A landscape with many valleys, sampled at points; each row gives a point and its height.
From any point a ball rolls to the lowest of the 2 points nearest to it. It stops when none of these is lower. Distance is the straight distance between rows; heights are no part of it.
fubag: [-14  -4  40  17   5  11  -6  -6  14 -15 -24  11 -16  -5  14  15   7  13
  11  -7]  (h 368)
vatuf: [-26 -14  30 -32 -31 -29 -22 -17 -23 -18 -19  10   4 -13   5  20 -15 -15
  46 -21]  (h 585)
Ratib: [-12 -20   5 -24  20  51   5 -15 -10  -5  -8  -1 -26 -21 -11   9  11   4
  44 -31]  (h 399)
bobe: [ 20   1 -41   6  36 -10  10 -25  -9  22   4 -26  15 -39  -6 -33 -10  38
 -41  -2]  (h 447)
Gel: [ 35 -43 -11  13  39 -30  24 -26   2 -26  22  -4  33 -35  40  -3  13  14
 -33  22]  (h 370)
vuref: [  2  39 -19  56  21 -17  -3  33 -17   4  10   0  -1 -12 -29 -42  -6  14
 -13  22]  (h 448)
Geku: [-16  40  -4  27   8   2  -9  53 -13   1 -14   5 -15  13 -28  -4   1 -15
  26 -35]  (h 538)
Zorok: [-38  45  -1   7 -31  19   2  15  -7 -26 -16 -11  -8  18  -8  11 -29 -34
  25   5]  (h 221)
rinu: [ 22  45  -9 -37 -47  28 -29   7 -25 -16 -15  33 -32 -33  11  -7 -41  -8
  36 -54]  (h 489)
lalif: [ 28 -81   2 -10  45  26  46  -8 -12   4   3 -17  33 -17  19   9  11  -4
 -17 -12]  (h 543)
tel: [  3  25 -36   4   7  -9  -5  19  17   2  46  -9  -9  17   5  -5  -3  10
 -53  33]  (h 273)
Pibim: [ 10 -42  25 -13   6   0 -18  -9 -20   2  -6 -20   6   9  -4  -2  12  39
  -5 -13]  (h 505)
Gizi: [  1 -57  32   0   1 -24  10  -1  13  -2   0   2  32  20  29  20   9 -23
 -42  28]  (h 524)
daraz: [ 38 -39   4   0  22 -11 -16  -9  -7   8  18 -16  10  -3  10 -17   7  52
 -47   3]  (h 485)
lef: [  0 -61 -14 -38  31  -9  35  -4 -10  45  -4  28  36 -17 -32  25   4   8
   2  10]  (h 350)
famo: [  2  33  -8  42  -3 -47  -5 -10  35 -11  23 -18  -4  -2 -17 -12   5 -29
 -37  57]  (h 328)
Rebi: [  0  60   5  38 -23  11  -9  36   8 -18  -2 -11 -30  31  -9  -7  -5   8
  20 -19]  (h 492)
reko: [  0   3  -5 -19  -8  22   2 -15  -4   5 -19   3   1  12  40  -7  20  36
  16 -35]  (h 630)
kivor: [ -3 -36  22   7  21 -27  -4 -12   1   0 -25   6  26 -14 -22   3   0   5
 -15  29]  (h 307)
pata: [ 19  54   4 -33 -63  14 -29  -5   8 -39   4  17 -38  -6  31   7 -33  -1
  25 -35]  (h 402)
reva: [-21   4 -24 -17  19  33  27   9 -23  63 -34   6   7  -8 -36 -18   2  -1
  33 -37]  (h 623)
fus: [  0 -79  26 -14  17  -6  28   7 -10   0  -2   5  38   6  25  30   7 -11
 -13   3]  (h 533)
dek: [ 57 -20 -34  -3  28 -10  -4 -35  -2   9  37 -13  16 -34  18 -28 -18  46
 -52   0]  (h 467)
Buted: [ -2  11 -17  23  20  29   1  33 -34  23  -4 -25  -9   3 -53 -33  -8  13
   2  -9]  (h 581)
Sor: [ -8   2 -36  -6  37 -15   9  10  13   5  12  13  17 -12 -29   8 -13 -26
 -35  46]  (h 77)
nuvi: [ 64 -60 -36 -15  53 -16  26 -25 -14 -19  44   6  40 -37  37  -5   3 -11
 -29  10]  (h 359)
velel: [  4   6 -47   0  46   2  -2  19  -7  24  40  26  -8 -31 -33 -16 -23 -13
 -37  25]  (h 114)
karal: [ 53 -28 -20   1  32  30  30 -19  21 -17  14 -41   5   1  19  -2  30  40
 -16 -13]  (h 617)
dazap: [-28 -16   0 -25  16 -14  16  -1  16  -6 -18   8  17   6  11  36  19 -21
  10 -11]  (h 168)
kipek: [-23   8 -19  -3   8  40  25  -9  -7  18 -31   2   9  -3  24 -16   5  25
   0 -12]  (h 656)
Met: [-47  -2   2 -20  10 -12   6  11  -4   2   1 -11 -11  -4   6  30   4  -5
  15 -31]  (h 108)
risim: [ 36 -26  12  18  -1 -32  -2 -17  13 -20  17 -36  19  10  11  -1   4  44
 -35  23]  (h 500)
bidog: [-15 -55  22 -41  -4  -6   5 -18 -33  -5 -15   9  20 -12  15  17   4   8
  44 -32]  (h 561)
Pume: [-26  22  17  -1 -12 -24 -16  21  -9   2 -24  42  -8  -2 -36  11   2 -36
  58  -3]  (h 257)
Kuz: [ 53  -2 -41  -6  17  22  27 -29  25   5  32 -65  -3  -4  -9 -21  15  56
 -13 -15]  (h 602)
maf: [ 14  17  -1 -24 -37  32 -16 -25 -21  -9 -18  -6 -14   5  26 -13  -7  45
  33 -43]  (h 599)
Geses: [-12  -1  10 -21   4  43  -7  12 -16  15 -17  39 -27 -25 -33   9 -10  -9
  62 -38]  (h 351)
Kuvo: [  0  26  -4  45  -5 -41 -24  14 -20  15  18  16   6  -5 -26 -46 -11  -6
 -28  59]  (h 469)
vapak: [-18  -3 -13  -9  13  -1  -6  12   0  14  17   8  -1  12  10  -5  10  15
 -31  18]  (h 231)
fop: [ -2 -54 -24 -32  29 -15  14 -10 -19  31  14  19  32 -22   0  -5   1  15
 -21  17]  (h 334)
rifam: [ 36 -14  -6 -11  12  20   9  -9  28 -40   8 -32  -1  26   5  20  25  26
  -6   0]  (h 632)
Befa: [  6  31 -39  29  30 -36  -1  -5  -3  10   9   3   4 -32  -5 -37  -6  29
 -32  20]  (h 421)
luf: [  0 -43   4 -17  17  33   8 -14 -23  36 -20 -18  10 -11 -26 -17  -4  29
  -6 -11]  (h 527)
kar: [ -4  19  53  10 -48  10 -31   2  22 -13 -18   8 -25  31   3  15  -9 -32
   5   1]  (h 497)
refez: [-27  44  24  62 -39 -24  -9  37  -2   2  -5   1  -6  24 -24 -11   4 -71
  19  14]  (h 580)
bolu: [  5 -20 -31 -11  44  35  37 -13   8  37 -11   2  20 -21  17 -13  20  15
 -28 -17]  (h 678)
fatup: [ 11  40  28  26 -23   5 -18  15  37 -22 -12 -10 -30  40   6  12   3  12
  -1 -16]  (h 440)
Peba: [-35  22  15 -16 -33  18  -1 -12   7 -38 -20  14  -6   3  11  29 -20 -46
  31   7]  (h 152)
lupag: [ 47 -36  33  20 -13 -23  -2 -14  25 -26   5 -16  27  34  34   7  21   8
 -36  30]  (h 512)
mevas: [ 31 -14 -18  19  47 -22   7 -32  22 -15  11  16  25 -49  19  -5 -11   5
 -48  26]  (h 383)
Fidaz: [ -6  36  11 -11 -30  25 -26   8 -31  -2 -11  21 -34 -11  12 -16 -22  15
  38 -47]  (h 548)
som: [ 36   5 -27  -6  21  28   5 -14   2  25   8 -55 -14   0 -35 -31  14  47
 -12 -21]  (h 583)
Golid: [-19 -14   5   8  23 -29  -7  25 -15  31 -11  12  12  -6 -45  -6 -14   3
 -19  17]  (h 280)
Ridak: [-12  36 -25   9 -15  32  23   3  11 -14  24 -47 -31  19  11  -1  -7  45
  13 -12]  (h 366)
suf: [-17   2 -26  -2  38  21  17  35 -21  47  -5   2  -5 -12 -54 -13   6  -3
  13 -20]  (h 601)
Duge: [ -9  31  20 -31 -55 -36 -41  -2  -6 -16 -18  25 -15  -5  -2  19 -20 -48
  39 -21]  (h 620)
Filol: [  8  21  24 -29 -56   4 -36   6   0 -25   2  -8 -30  20  17  21 -27   5
  13 -41]  (h 306)
Mebi: [ 43 -64 -41 -30  54   1  28 -25 -11  21  19  23  43 -41  14  -8   8  -4
 -24  11]  (h 349)
rukid: [-16  33  14  49  -5  -9 -12  55 -15  -3  -6  14  -7  21 -38  -9   2 -38
  17   8]  (h 562)
Vapu: [-19 -25  40   5 -26  -5   0 -22  28  15 -17  34  14  22   5  18  25 -52
  -2  51]  (h 560)
pige: [ -9 -11 -26  -2  39 -26  10   8 -12  49  -8  31  20 -32 -27 -16   0  14
 -15   9]  (h 309)
pud: [-36   6  15   0 -23  -8 -18   6  -4   8  21  12  -7  25  19  -6  10  -2
 -13  31]  (h 183)
tuken: [ 23  26 -20  27  10 -24   1  -6  49 -15  41  -9  -8   2  10   2  -6  -2
 -60  48]  (h 304)
bab: [  1  -9  32   3 -35  10   9 -14  23 -40   6 -20  -6  32  55  25   4  -2
   1  -4]  (h 247)
ran: [-29  22 -15 -25  -1  16   7  28 -26  39 -33   8   2  -5 -13   1 -13 -14
  35 -64]  (h 654)
kopig: [-30   9  46  15 -50   1 -14   3  21  24 -16  35 -14  26  -4  17   3 -65
  12  26]  (h 537)
farol: [-35  30 -21  -3 -10  32  15   0 -19 -20  -4 -38 -18   7   2  -1 -17  11
  22  -9]  (h 300)
zer: [ -9  -6  11 -28 -24  36  11 -13   0 -35  -3 -25 -12   6  47  28 -21   3
  14 -42]  (h 310)
rubo: [-27  14  -3  20   0 -28  -7  36   9  34  24  34   3  15 -23  -5   3 -47
 -28  51]  (h 82)
Zolo: [ 13  24  23  19 -24 -24 -17  -4  44  -9  -2  -6  -7  39  20   6  27  10
 -14  10]  (h 393)
rezo: [  1  10 -51   8  35  36  12  12 -24  39  33 -16 -10 -31 -31 -43 -21  10
 -38   8]  (h 159)
Sak: [ -9  -3  32  31   3  -4 -12  -9  -2  -5 -32  13   5  -8  -4 -17   8  27
   0  22]  (h 335)
laku: [ -6  26 -30  10  -6  -9  13   5  23 -17  25 -52  -7  23   3   8  -8  26
 -25  13]  (h 318)
venur: [ 23  -5 -24   5  36 -35 -15 -27  16 -10  28  32  10 -41  -2 -13  10   0
 -28  47]  (h 395)
Dagad: [  1 -30  14 -13  -2  53  23 -24 -13 -21  -5 -40   2   2  28  12 -10  19
  11 -25]  (h 354)
Nemut: [ -3 -46   2 -25  31  55  27 -24 -11 -19   4 -17  -2 -13   8  13  16   1
  26 -10]  (h 382)
Pegav: [ -9 -18  38  -9 -25  19  10 -21  14 -46 -16   9   9  10  41  35   0 -34
  21  12]  (h 206)
kove: [-23  18   7 -20 -17  -9 -27  26 -10  -9  12 -19 -27  22  -1  18  -3   2
  20 -33]  (h 201)
tezu: [ -5  23  12  31 -19 -44 -15 -10  34  11  -5  -1   4  20  -3  -9  29 -31
 -23  46]  (h 353)
nuv: [ -2  72  16  23 -62 -28 -22  -4  22 -23  -9   1 -23  25  10  -4   8 -28
  35   2]  (h 699)
bez: [ 28   7  21  11 -31  -3   3 -35  14 -47 -28 -25   3  14  28   6   7  46
  33 -12]  (h 759)
matot: [-11 -15 -16  -2  11 -28   6  16   9  40  21  47  25  -8 -35   9 -27 -38
 -42  61]  (h 43)
tes: [  6  -1  -1  -3  11  34  -1   0 -20  29 -21 -37 -11   4 -29 -20  -2  33
   6 -36]  (h 553)
fidar: [-41  21   9  16 -22 -23 -17  23   7  27  31  32 -18  25   1  -9  30 -48
   0  41]  (h 124)
mezu: [-11  64  12   4 -62 -22 -35  25   0 -14   2  24 -28  16   8   1  -6 -54
  36 -24]  (h 660)
geg: [-15  17  14  -4  -7   3  -9  38 -25   8 -19  49 -19 -18 -47  15 -20 -31
  69 -40]  (h 303)
ped: [-28   4   0  -9   5 -30  -4  15  12  12 -20  29  10  17 -22  21  18 -30
  18  18]  (h 212)
Fofi: [ 18 -77  27 -28  14   4  20  -1 -23 -20  -3 -11  24   9  30  34  18 -11
  23 -33]  (h 544)
kerop: [ 18  42  27  11 -63 -13 -18 -30  22 -42 -20 -10 -11  20  20   6   1  10
  41   6]  (h 734)

Where does a ball stop that starts at each point below?
rukid -> matot
Nemut -> Peba
kipek -> Met
Ratib -> Met
ran -> Met
famo -> matot
